Each row is a point on a tangle of strands that fork and nearly touch. The rows are in no order.
Two points are linked if the straight distance between their rows is under 105. Some points are linked to none.
k262: [-22 -42 -11  -1 -14  53  -8  21  59   3 -10  -3  72 -16 -71 -24  33 -27
 -19  70   9  50 -34  35 -33  21]
k757: [-17   8  -8 -22  -3   2  10  35  12  26 -12  17  30 -11   3   7  -2   3
  -8  38   1 -46  18   0 -42  -9]
k223: [  9  29 -20  49  13 -50  40 -35   0  13  11 -11  -4 -14  30  33 -10  15
  35 -16 -11 -20  19  30  44 -47]
k650: [  8 -16  -6  13  -3   1  -1  31 -18  32  -5 -26   3 -23  20 -27  21  66
 -80  52  11  23 -30  22  -1  11]
k871: [ 19 -33 -23  -4  -6 -39  -7  30  20  22   7  14 -20  17  31  12 -26  36
  -2  40 -14 -27  28  14 -48  20]
k157: [ 12  60 -12 -15   8   7  35   0   9  -2 -17 -57  -2   2  19  23  14  -4
  29 -41 -12 -20  22   4  41 -32]
k438: [  8  28  -7  29   8  -1 -26 -40   9  -4  23   9  -4  31   3  -1   0  30
  16 -27 -25 -28   0  11  16 -57]
k229: [  2  48   0 -16 -18  -8  16 -31 -17  11  37 -13  29 -43  20   6  -7 -43
  34 -38  13 -13  67  -3  70 -39]
k840: [ 13  -9 -25 -32 -14 -17  12  41  37 -49 -15 -48 -27  -3  33   7 -60  -9
  11   3  18 -21  26  10  -1  33]
k943: [  6   8 -22 -20  22 -11   8 -29  19 -41  20  59 -22  22 -51  57 -37 -32
 -31 -27  -8 -20  -1 -18  19  -6]
k288: [ 24 -17 -27 -41  -4 -16  -5   7  -4 -46  -3 -37 -25 -12  41 -15 -43 -14
  53  -8  -4 -29  33  19  29  -2]
k772: [ -4   2  25  32 -39   8  11  23  -5  40 -10  -3 -21  -7  29   8   8   3
  19 -24  35  -7  17 -16  -2 -38]
k868: [ 37 -19 -36 -19  22  -8   3  21   9   0   4 -32 -40  34  -7 -22 -34  55
 -39  15 -35  -7   8  30   6  29]
k316: [ 37  -6 -35  -7   4 -43 -20  -6  25 -15 -21  -4 -56 -12 -11  25 -65  13
 -23  27  -7   0  -6  19  -3  42]
k584: [-13 -21   4 -38   9  22   6   9 -39  -9 -24 -53 -34  24 -16  30  -9  19
 -44  15 -27  12 -31 -14   5  11]
k647: [ 19  25  15  -6  29  31   6  10  24   1 -10   5 -27 -38 -19  10 -21  31
 -46  -1 -28  29  -6   8  11  54]
k575: [ -8  74 -28  35  25 -28  24 -11  10   7  54  12   5  32  10   0 -30 -12
  36 -90 -44 -23  16  28  36 -50]
k332: [-16  71 -11  22  52 -24  24 -25 -10 -21  58  32  12  -8  16   2 -25 -31
  62 -89 -31   5   4  25  34 -25]
k414: [-24 -32 -19  -7 -11   7  -6  46   7   5  19   5  -1  41  19 -14   2 -21
  52  10  15 -63  19   0 -52 -68]
k593: [  3 -33  -3 -17 -19  -5  27  25  18 -20 -24 -49 -42 -36  13  19 -27 -40
  36  19  33   7  14  -2   1  28]
k686: [-16  24  45  25 -24  12  -2  -4 -37  20  15  27 -27 -24  28  31  29   9
   0 -49  19  14  13  -4  15 -41]
k685: [-30  33   9  23  -5 -20 -30 -19 -61  52  15  14  32  -9  10 -25  30 -13
  52  -6   9  -4  -2 -15  -5 -46]
k784: [ -3 -44   0 -20  17  35 -10  35  17   2   2   0  53 -18   4 -47  43  -1
   5  72 -28   9 -35  38 -61   1]
k653: [ 28  12  17 -27  -7   3 -13  10 -16  11   9  10 -27 -35  21  25 -37  -4
  19 -31 -49   6  58  -2  46 -10]
k405: [  7 -17  -9   9  17  10   8  49 -18  17 -29 -12 -45  51 -41 -37  -3  -1
 -13 -21  23  16 -37   6 -18  19]
k826: [ 31  34 -11   3  61 -23  -2 -36 -16 -63  -3  34 -23 -24 -17  -8  -7 -18
  -3 -30 -12  40 -35   0  31  22]
k290: [ -3  50   4 -23  12 -60  38  22  -6 -22 -41  25  -9  36  -5   8 -16 -25
 -14 -44 -12   4 -19  -8 -12  37]
k271: [ -8 -15  -4  17  -5 -23   0   3 -25   7 -13   3  -9  65 -23 -30   5  14
 -26 -42  13  38 -49  -4  -7  48]
k441: [-17  -3   4  -6 -39  40 -13  20  -5  21  -9   1  65  37 -17   3  46   7
 -41  36 -20  -8 -23 -17 -39  -4]
k537: [  6  -3  12  -5  22  38 -13   3 -16   9  15   8 -17  35 -19   8  18  30
 -41 -25  -4  -1   6  -4   2 -26]
k125: [-25  38  18  23  52   0 -10 -41 -14 -20  22  44  18 -10 -31   4  35 -13
  28 -18   3  12  -4 -25 -21 -15]
k914: [ 32 -24 -15  34  26  15 -15 -14 -26   1  24  21  -8 -23   2 -29  10 -22
  43   6  -7  22  13 -37  39 -16]
k922: [ 33 -26  -4  -6  11  -2  23  23  -2 -16  16  18  11   2  -7 -16   1 -26
  35  -7  -1  -1  37 -39  34 -13]
k35: [  7 -19 -19  26  13 -54  16 -12 -61  -4  34  16 -25   9  18  12 -25 -17
  37 -11  -1   0  13 -25  21 -34]
k538: [ 14   4   7  36   9  -2  20 -22  23  18 -16   4   2 -34   2  30   6  24
  14  29 -18  -2  23  -6   6  17]
k898: [-20  31  31   1  -1  23 -18 -53   4 -42  -8  12  40   6  -2  -3  15  10
 -10  11  12  -2 -25   8  -4  10]
k420: [ -4  24  22 -27 -30   9 -66 -29 -27  14   2   0  29 -10 -10 -14  -3  15
  22  19 -20  12  30  12  -3  35]
k388: [ -3 -34 -11  -8  28  24  12  32  47  -7  -7 -19 -59 -23   9  45 -25  20
   7  30   1 -20  11  17 -47   5]
k541: [ 11   2 -13  -5  33 -39  15 -31  -4 -24   2  33 -12  37 -35  11 -10 -25
 -35 -14 -22 -22  -9  -4  13 -19]
k354: [  0  26  -7  67   9 -12  48 -38 -10  16   4  -2   1 -30  47 -10 -11 -19
  61  -7  -6 -11  -3 -15  37 -63]
k547: [-29 -26  18 -26   0  14  -8  -2 -60  -9 -10 -34 -59  15   7  32  -1  23
 -13 -15  -2  15  -3 -12  20 -15]
k962: [-12  40  21  -3 -19  11  13  25  15  18 -49  -5  39  22  -3 -10  15  -2
 -21 -30  16   2   4  -2  -5  30]
k805: [ -5   3 -10 -33  36 -16 -17 -16 -50  10   5 -32 -29  19 -10 -24  12   6
  59  -2  -5   6   6  19  13 -25]
k549: [ 22  17  -2 -11  23 -36   2   0   9 -33  21  -2 -28 -38  27  -5 -57 -24
  64 -37   2 -25  27  11  35 -18]
k430: [  0  -8 -14  49 -12 -15   1 -21 -11  -7   5  36 -14  50 -30   9  -9  22
  -8 -56  12  23  -9 -20  17  26]
k62: [ 13  30  22   1   8  -3  25  -8  30  -9 -38  -1 -15 -56 -16  40 -17  19
 -17  27 -28  17  23 -10  15  58]
k882: [ -3  37  -7   5 -15 -19   0 -27  -2   2  48  26  15 -33  23   7 -61 -38
  36 -76  -2 -13  57  19  75 -72]
k759: [ 18 -29 -33  -9  21 -16  25  27  19 -18  -2 -41 -10  13   8   3 -59  49
 -77  40 -35  -9   2   9 -27  65]
k392: [ -9 -44 -12  -1 -30   8  17  57  -5  12 -21 -47  -4  -9  23 -28  -7  29
 -91  42  26  18 -39   8 -13  22]
k707: [-14 -54  34  -9 -43  67 -29   8 -40   6   5 -30  -3 -13  16  -3  17  26
 -25  20 -18  42  -4 -27  11   0]
k798: [-51   8  14  14 -10 -21   9 -11 -43   2 -10   0  -4   6  -6  22 -12 -44
  83 -14  41  -4 -19 -26  -3 -38]
k105: [ -6  58   6  23  18 -35 -27 -43 -50 -28  28  39  30  -8  -5   6  26 -27
  20 -23 -11  14   2 -52  10  14]
k228: [ -6 -22  -8  -6 -16  28  -9  -8  35  20 -14   1  35 -41 -62 -16   8  -5
 -41  53  34  23 -19  -3  13  52]
k921: [ 32  45  -6  20  -2 -16  -7 -40   8 -10  18  22 -13 -23  19   1 -49  -7
  22 -61 -28   5  16   1  67 -56]
k63: [-12 -36 -20  27 -14 -26  42  45  -8  12   3   4  50  27  21 -19  26 -24
  17  -6  42 -14 -34  -5 -31  -5]
k741: [  1 -68 -26   6   8  -3  -7 -11 -14   3  13   0  35 -29  -5 -12  52 -32
  23  70  55  25 -31  15  16 -10]
k850: [ 15  -9  23  -6 -32  52 -32  -7  37  -1 -12 -14  21 -22  19 -15   6  27
   8  33   1  -5  14  10   4 -10]
k879: [ 10  -7  -4 -11 -41  15  14   1  25  28 -61 -39 -21 -26 -22   1 -30 -30
 -11  46  10  12  -8   1  25  27]
k735: [ 23 -34  -7  -1  18  23 -31 -32 -16   9  51 -22 -38  -6 -20   9   4  24
  13 -21  -6  33  47   8  49  18]
k313: [ 11  16 -16  43  21 -18   1   6  13  42   6  26  17  16  -4  11  41  34
 -43  24  -9   4  -1 -19 -24  -5]
k153: [-19   5  34 -16 -10   4  -1  31  -3  37  17   1  41  -5  23  -9  42  16
  17  10  21 -22  43  13 -31   2]
k5: [-20 -19   1 -46 -21   7 -19   7  16  23  -4  37  48 -15 -26 -11  18 -16
 -44  67  14 -22   0   4 -49   2]
k325: [-11  33   9  -3   7 -33 -41  -2 -33  36 -10  21  42  17  -9 -32  19 -17
  18  -4   2   0  -7   1 -13 -11]
k187: [-30  -4  11   2 -24 -18 -16 -26 -40  24  14 -30  35 -13  27  -2  45   4
  29  31   5  11  10 -13   8 -35]
k53: [  6  26  -5 -38   7  -2 -59 -34  -9   8   6  21  -7  17 -40  -1 -20  -1
   0  -6 -48   5  15  -8   3  32]
k890: [  7  -9  24  -8  45  41  34   2  48 -30  -7  -1 -41 -50  10  35  -8  17
  -4  15  -3 -12   5  12 -11  17]
k92: [-12 -14  18 -38 -30  41  -2  32  11 -22  -7 -11 -25  22 -23   0 -16   0
 -42  -1  33 -14 -23  16  -5   1]
k172: [  1  54   8 -30   2 -36  10   3   4 -14 -20  45 -23  -7 -22  40 -39 -17
 -29 -68 -31  21  -1   0   9  37]
k939: [ 11  -3 -24  17  14 -50  -1 -27 -47 -27  52   5 -20  32  19  21 -38  10
  26 -53 -38   6   8  12  50 -16]
k637: [-11 -49   4 -26 -32  22 -42 -14   9 -17   6  20  47  43 -38 -32  -7 -19
  11  36 -10   0 -12  -8 -28  34]
k755: [-16  20  23  13  11  40 -32 -42  -5  -6  52  12  24   6 -33  16  50  22
 -28 -23   6  34  22   7 -16  43]
k563: [ -1 -31  24 -19 -36  71 -31  -2  30 -31 -18   1  -4 -10 -20 -10 -14  -6
 -17  17  19   5  -2   5  10   4]
k744: [ 21 -22 -31   1  26 -20  26  -3  25 -31 -32 -24 -73  -5 -20  47 -65   9
 -21   2 -24  20 -13  10  18  47]
k809: [-13   1  -4 -23   7 -33  -2 -12 -43 -13  26  14  45  37  41  -5   9  23
 -17 -18 -12 -39  12   3 -11  -8]
k834: [ 10 -36 -11  33   1  -3 -11 -24 -16 -17  35  11  26 -10   2 -15  27 -24
  32  28  43  16 -12 -29  26 -30]
k243: [-11 -24  10 -17 -31  -8  -8  13 -20  23 -28 -35  24 -23  33 -22  36   7
  30  48  13   4 -16   2 -11 -23]
k502: [-25 -52 -22 -21 -33  47  -1  50  82   5 -25 -23  58  22 -51 -46   5 -19
 -13  43   7  26 -34  52 -42  28]
k791: [ 26  27 -16  27  -9 -51  13 -49  -4   4   4   6   8  24  11  23 -15  18
   3   4 -15 -40   1  23  10 -30]
k694: [ -6 -31 -15   3  -9   7  13  60  37  33  -8  20  13  32  -8 -12  28 -32
  11  14  34 -37  -9  12 -60 -50]
k58: [ -4 -17  21  10  34  34  35   8  44 -21 -29   3 -15 -29 -10  17  27   6
  12  20  32  19 -25   4 -17  20]
k200: [-17  41  27   5   4  33 -39 -29 -19  10  26  -7  -6  25 -13  15  41  46
 -28 -26 -14  14   2  10 -12   0]
k811: [-39 -38   9   4 -35 -18  20  49 -21  -7  -4  -2  36  34  14  10  20 -25
 -17  22  21  -5 -31 -16 -45  -2]
k713: [-29  10  21  -8   1  44   0 -35  31  -9  22  -2  40  -3 -43  13  15  23
 -47   3  36  25  -4   9  -3  64]
k765: [-19 -12  17  46 -44  21  10   1   2  33 -39 -14 -10 -28  11  -1  42 -16
  41 -13  44  21 -15 -25  15 -30]
k90: [-33 -31  -2 -17 -43  -9  19  36  -4  -8 -24 -27  31   8  17   9   1   9
 -62  26  35 -11 -39  14 -22  11]
k468: [ -2  39  -5  36  20  21 -29 -60 -31  -8  34  -5   9   4  35 -12  13  19
  52 -20 -48  -6  -2 -16  40 -72]
k471: [ -6  21  23  63  -3  17  17 -29 -20 -26  20  40  27 -28  28   1  32  -9
   4 -16  13  15 -38 -48  -8 -43]
k613: [-15  15   8  -3 -62 -13  -6  42  18  26 -46  13  40  44 -18 -31  12 -13
 -13   5   9  -4 -12 -25 -27  32]
k608: [-10   4  33  43  -4  26 -22 -42 -13 -23  -5  39  -1 -46  -4  -8  35 -18
  17 -10  16  43 -30 -61  -5  -9]
k310: [  9  -1  -7  20  37   5  56   7  -5 -16  47  25  38 -23  23  -3  -6 -24
  42 -20  -3 -10  37 -47  37 -20]
k980: [ 16  23  18  21 -31  17  16 -18  22  26 -39  -8  -1 -28 -12  -6  30 -30
  32   4   2   0  11 -23  36 -21]
k469: [  0  -1   7  -4  -4  -4  22  -5   4 -32  -3  27 -56   8 -24  68 -33 -16
 -53 -28  17   7  -1 -18  24  -1]
k866: [ -3 -52 -29 -47   7  23  -7  50  41  22 -26 -26   9   8 -18 -22  12   8
 -41  60   3 -20 -29  24 -54 -17]
k335: [-23  12   4  18   0   2  12  22 -22  34  10  -1 -31 -14   4   2   1 -26
  78 -26  23 -10  15  -9  -1 -51]
k591: [ 14 -49  27  43 -30  65 -18 -13 -29  17   9  -1 -17 -38  14  -8  27  22
 -20  16   0  64   2 -34  31   9]
k457: [ 10   6 -12 -28 -17  -4 -18   0  24  12 -18 -59 -34  17 -21   3 -14   8
   1  -8  13  -7   5  39  27   2]
k519: [ 41 -16 -13  12  19   3 -21   5  16   0  10   9 -51   6   7 -15 -34  49
   5 -14 -34   3  13  31  28  12]
k417: [ 32   4  -9 -24  10  -4 -47 -21 -23  35  21  -1 -48 -36 -10  23  -2   5
   2 -14 -24  11  56  10  58 -20]
k597: [ -6  -9 -25 -57  -1  23   1  70  53 -15 -41 -26  10  24   5 -54 -31 -13
 -73   1 -11 -38 -36  17 -82  35]
k237: [  3  29  20  21  -9   1 -37 -62 -32 -38   6  41  11 -56 -11   5  14 -34
  40 -27   3  35  12 -63  18   8]
k278: [ -6  -7  13  12 -31  22   0 -15  23  13  -3  -7  15 -10 -69  16   7 -12
 -25   4  38  42  11 -16  12  68]
k622: [ -6 -25 -15 -20 -10   1 -46  15   1  -8  12  15  31  54  -1 -29   2   3
  15  14 -14 -30  17   1 -28   8]
k800: [ -8 -22  14   7   9   3  16 -12 -14 -21  20  32 -19  12 -27  71   5  -3
 -12 -20  20  22  -1 -37  -4  21]
k116: [ -2 -58 -34 -51  15  23  16  69  35  22   3   3  53   7   2 -53  41 -16
 -16  48   7  -5 -10  43 -50  -9]
k952: [ 26   8 -10  18  28 -14  22  27  13  29 -15  38   5  26 -15  -2  -5  12
 -61   8 -31 -15 -10 -17 -26  21]
k285: [ -9 -27 -14 -10  -1  25  17  33  65  24 -20  27   3  62 -35 -18  25 -13
 -36  11  12 -36 -40  11 -91 -25]
k495: [ -5  36   0 -17 -33 -26  -3 -28  -9  13   5 -27  30 -27  11 -19  10 -23
  45 -11  26 -12  45  11  44  -2]
k231: [ 10 -20 -19  27   3 -15  -8 -30 -25  10  12  -7 -34  21 -27   9   4   5
   2 -27  11  33   4   4  47  25]
k730: [ 17  -5  16 -24 -17 -31 -17 -12  22   3 -15   2 -57 -17  -8  44 -58  -6
  14   4 -10  -7  25  -5  11  28]
k202: [  5  -4  26  25 -41  21  24 -10  22  40 -40 -18   5 -52 -11  22  15 -16
   2  55 -10  17  12 -22  12  10]
k801: [ 16  16 -34 -45  31 -32   7   1  -7  -3 -10 -47 -52  -1  12  10 -14  10
 -20   3   0 -25  11  42  11 -18]
k465: [-23  25  -3 -32  12   4 -43  -3 -21  39  -3 -16  34  15 -20 -41  67 -14
   0   6   1   8 -12  13 -21  -7]
k400: [ 22  -5  -4  -4   6  -8 -21  27  40  -1 -12 -21 -69  -1   2  41 -45   9
  30   1 -17 -24  10  13 -30  -3]
k908: [ 24 -35  14  31   0 -14  23 -38 -20  -3 -10  10 -50 -61  20  41 -24  13
 -21 -23 -17  49  14  -8  39  21]
k860: [ 10  -2   6   3  11 -34  13   2 -38  -6 -48  -5 -73 -36  38   7 -21 -23
  23 -25  20  12 -13  -1  20 -38]
k897: [-13 -17  -9   5   3 -42  35  47 -10  34  -2   8   7  31   4 -12  19 -25
  -7   1  56 -14  10  -1 -16  31]
k254: [-35  -8   0 -34 -12 -11   2  37   7  36  30 -17  31  44  27  -3  18   6
  24 -11  26 -51  30  25 -40 -33]
k760: [-25 -25 -14 -34 -11  37   9  64  74  -3 -34 -31  27  17 -26 -55   0  -9
 -40  15  18 -15 -32  35 -82  45]
k611: [ 17  59  14 -17   6   5  -3 -69  20 -55  -3  20  43   9  -9   4  -1   2
 -30 -15 -22   1  -1  -2  24  25]
k235: [  5 -63 -40 -21  -4  12 -27  34   5  35 -10   2  21  43 -56 -17  11 -12
 -43  53 -13  -4 -26   0 -44 -16]
k12: [-19  25   6 -14 -33 -28  -6 -26   1  20 -21 -44   4  -2  21  20  -7   0
  44   2   7 -44  20  20  25 -40]
k182: [-37  -7 -11   7  23 -26  22  -7 -22  -3 -14 -18 -19  21  -6  17  29 -26
  67   7  16   8 -41  -5 -33 -34]
k248: [-23  14   2 -55 -23  23  -5  37  29 -24 -33 -22   1  29  -7 -21 -43  -5
 -72   8   9 -35 -27  15 -37  15]
k841: [ -9  64  27  26 -36   1 -15 -43 -20  -2   1   0  15 -21  28  -3  41  15
  -2 -60  16  18  12  -5  24 -21]
k34: [ -6 -50   0   3  16  16  19  -2  24 -33  -7   6  21 -30   0 -21  35 -10
   6  54  39  12 -40  21 -13  11]
k833: [ 15 -38  21  33  -9  29   1 -20  -5 -29   0   1 -27 -45   9  -1  -4  28
  -6  -3   1  40  18 -20  48  16]
k163: [  4 -33   3  12  -7  -9   3 -16 -21 -18  30   3  16  31  43 -12  28  43
 -15  22   0 -29  -3  -3 -12 -35]
k435: [ 32  -7  -5  15  11 -20 -19 -13   0  15   1  -6 -40 -17  52  -1 -27  41
  35   7 -25 -15  23  20  18 -32]
k238: [-11   4 -35  23  19 -16  53  13 -24   1  63  19  66  11  14 -17  -7 -26
  37  -9  28 -45  32 -31  17 -49]
k114: [ -6   5 -22 -49  23 -21   0  13 -47   7   3 -56 -49 -11  41  -9  17  20
  11  -1   1  -1   6  21  28 -24]
k587: [  9 -20  21  17  -8  23  25  36   0  -4 -20 -17 -21   8  13  24 -26  20
 -26  -3 -22   7  -1 -48  -6  35]
k687: [ 12  25 -21  60  10 -28  24  -8  27  33  41  21  37  21   4 -13  12   3
  33 -16  29 -18  37   3  16  -1]
k383: [ 11   8 -12  43  12 -39  46  28  33  16   3  23  21  14  -1 -15  16   4
   2 -23  30 -15  25   5 -17  43]
k47: [-12  -3  25 -23 -12 -10 -11   2 -27 -16 -26 -11 -68 -14   9  34 -23  -9
   8  -9  29  13 -30  -8   1 -35]
k701: [-22 -30   0 -36  14  -3 -32   9 -51   8  30  17  52  48  32 -43  16   7
   9 -10  -9 -32  14 -13 -40  -6]
k737: [ 13 -41 -18 -17   7  -8 -12  14 -26  21   8  10   0  25 -23 -19   2  -1
 -41  35   4  -5 -21  -4  -9  -2]
k764: [-18  -4   0 -12  20 -33  -3   1 -36  10 -37 -11 -25   5   2   7  35 -16
  18  34   1  14 -64  -6 -34 -14]
k252: [ -9 -26  25 -11 -23  45 -20  14  27  21 -24 -23   1 -52  28 -32  36  13
   6  54  26  14 -18  37 -21 -24]
k485: [ 13  65   1 -24 -14 -18   4 -15  26  31 -18 -24 -12   0  -2  17 -14  -1
  16 -15 -11 -24  16  43  20 -18]
k858: [ 35   0  31  32  20 -11   4 -26 -32 -10   9   5 -42 -57  31  26  -5  13
  18 -44 -57  59  25  -2  48  52]
k244: [ 13  67 -19  -7  10  -9  25   6  18  -3  21 -31  -8  52  -2  22 -15 -13
  32 -80 -38 -20  23  20  42 -38]
k960: [ -5  -8  -7  -7  14   5   8  26  34  18 -22  34   2  50  -8  -1 -10   7
 -59  13 -32 -51 -18  -3 -89   7]
k979: [ 26  29   3  44 -13   7 -25 -27  -7 -10  44  38  23  -9  -5 -20  13  -6
   8 -51   3  14  38  -7  33  26]
k246: [ -3 -24 -13  18   2 -22   2  34  12  14 -14 -37 -28  -1  20  14 -46  46
 -32  25 -20  -4   4  21 -46  60]
k245: [-13  59  29  19 -39  23 -40 -63   7 -15 -13  17  33 -23  -5  -7  15   6
 -12 -26  25  30 -17  -8   0  14]
k596: [-29  -8  62 -17   0  60  -4  -1  15 -47   3 -16  18 -17  -1 -39 -11  27
 -45   0  25  32 -29  18  -7  53]
k155: [ 56  20  -3   3 -15 -14  -8   6   8 -19  -2  29 -27  -5  11  -2 -51 -21
   3 -51 -42 -15  26   2  58 -20]
k461: [ -8 -37  -5 -31  27  23   6  16 -24 -20  -8 -15 -16  25 -46  -8  -5  12
 -87  38 -20  11 -34 -18  -9   0]
k785: [ -1  35  24  19 -10  19  12  20  16  31  15  -6  27   8  14   5  51  12
  -4 -34   6  -1  34   2  -5  25]
k804: [ -9  -2 -20  26  25  -5  55   7  23  25  49   7  47  39  -3 -17  13 -22
  46  -7  39 -50  24  10   6 -42]
k931: [-39 -41   1 -62 -22   5 -39  10   8 -12 -12  25  36 -34 -20 -14 -13 -27
 -38  79  30  -8 -35  33 -51   8]
k203: [-32 -30  21 -27 -59  54 -13  42 -22   7   6 -19  32  16  13  -2  30  27
 -30  27 -15   4   5 -23 -11  -5]
k761: [ 26   5  -9   6 -10 -11 -17   2  41  17 -17 -15 -30 -13  26  -1 -28  15
  38  29   3 -42   3  34 -27 -30]
k994: [ -1  -5  11  37  25   5   1 -27 -30   9  33  21  24   5  18   9  35  37
 -17  23 -26  -2  -7 -16  -5 -28]
k919: [  3  23 -13  62   7 -20  -8 -53 -27 -28  61   4   4  32  10  16 -23   8
  36 -71 -43  -3  -2 -19  48 -33]
k628: [ 39  70  12   6  37  15   2 -58   4 -47 -12  17   0  -7 -12 -18  12  -7
   4 -34 -23  19 -25  -1  43  -2]
k109: [ -2  27  33  -6 -25 -22 -26 -20 -13  -3 -13   4   3 -26  34   0 -21  13
  29 -26 -15   9  34   8  11  41]
k501: [ -4   6  -4 -47  13  40 -25   8  -5   8  -2 -17  48  -4 -10 -30  66   0
  -1  53  -4  -6 -21  30 -22   0]
k390: [  6   4   1 -39  31   5  22  53  37 -31 -15   6 -22  -6  -3   2 -46  -4
 -40   9 -15 -28   9  17 -49  48]
k662: [  3  39   5 -11  -2 -49  25  14 -31  -4  -4   4   9  17  22   7   2   3
 -21 -23 -10 -14  -5   1  -8  13]
k173: [ 11 -28 -26  -3   8   1  17  23  32   5 -30 -45 -33   7 -31  13  -8 -10
 -12  62   4  12 -23   1  -3  22]
k567: [ 26  15 -13  -3  61 -23  -1 -28 -35 -48  20  41 -12  12 -21 -21  -1 -29
  14 -23 -15   4 -24 -24  26 -19]
k756: [ 26  61  12 -22  30  -8  20  16  47 -30 -28  38 -39 -13 -11  12 -37  13
 -42 -28 -23   6  -4  14  12  34]
k934: [-12 -27 -23 -17  -4 -24  11  32   4  18 -23 -31 -53  -5 -23  44 -22 -34
  26  34  23   3   2 -14 -24  20]
k295: [  0   9   2  14   0 -37   9   2 -54  -5  -7  -4 -15  -7  42 -12  -8   9
  35 -26   5   2  -7 -20  33 -34]
k127: [  2 -22  -3  12 -20 -28   3  27  21   3 -12  31   8  38  18  10 -30  17
  -8  12 -22 -40 -10 -17 -68  27]
k264: [-27 -50   2  -6 -13  58 -16   6  26  11   9  -1  36 -42 -62 -25  37 -24
 -47  60  50  53 -17  28 -10  17]
k68: [ -4  -2  -4 -35   6   5 -45 -26  -7 -19  -2  41  22  24 -53  -6   5 -34
 -11  19 -19   6 -10 -27 -24  32]
k690: [ 10  42  -1  40  -1   3 -16 -62 -27 -27  28   9  11 -12  33 -13 -16  -3
  43 -57 -46  27   6 -12  53 -33]
k239: [  0   5  31  18   4  -7   2 -41 -32  -5  18   0   5 -27  32  20   4   6
  22 -22 -25  30  40 -18  32  53]
k736: [ -8  -5   1 -23  23  10  17  36  57 -26 -24 -24 -36 -23  14  35 -25  15
 -17  46   5 -28 -18   9 -70  55]
k101: [ -3  13  -9  76  20  -2  38 -11 -13  -4  14  12  27   5  31 -11  18   5
  30 -10  10  -4 -23 -37   8 -50]

Follow the links from the first point to the second, and from the first to the third. Name the last point that the two ways share.
k125 / k417 / k12 => k921
k736 / k840 / k772 => k202
k637 / k628 / k804 => k809
k109 / k202 / k757 => k809
k952 / k611 / k593 => k202
k567 / k701 / k798 => k772

A fork is a point with three links, a tip a point with one. Leave the first point through the second and follow the links. Name the first fork or tip that comes.
k866 / k116 => k537
k597 / k248 => k690
k800 / k469 => k772
k238 / k310 => k388
k400 / k761 => k960
k203 / k707 => k809
k960 / k127 => k400
k310 / k238 => k650
k245 / k898 => k800
k701 / k622 => k441

A fork is a point with three links. Follow the links from the first point to the second and name the forks in between, in order.
k62 / k109 => k809
k90 / k246 => k388 > k400
k105 / k735 => k690 > k921
k637 / k400 => k809 > k960
k784 / k438 => k690
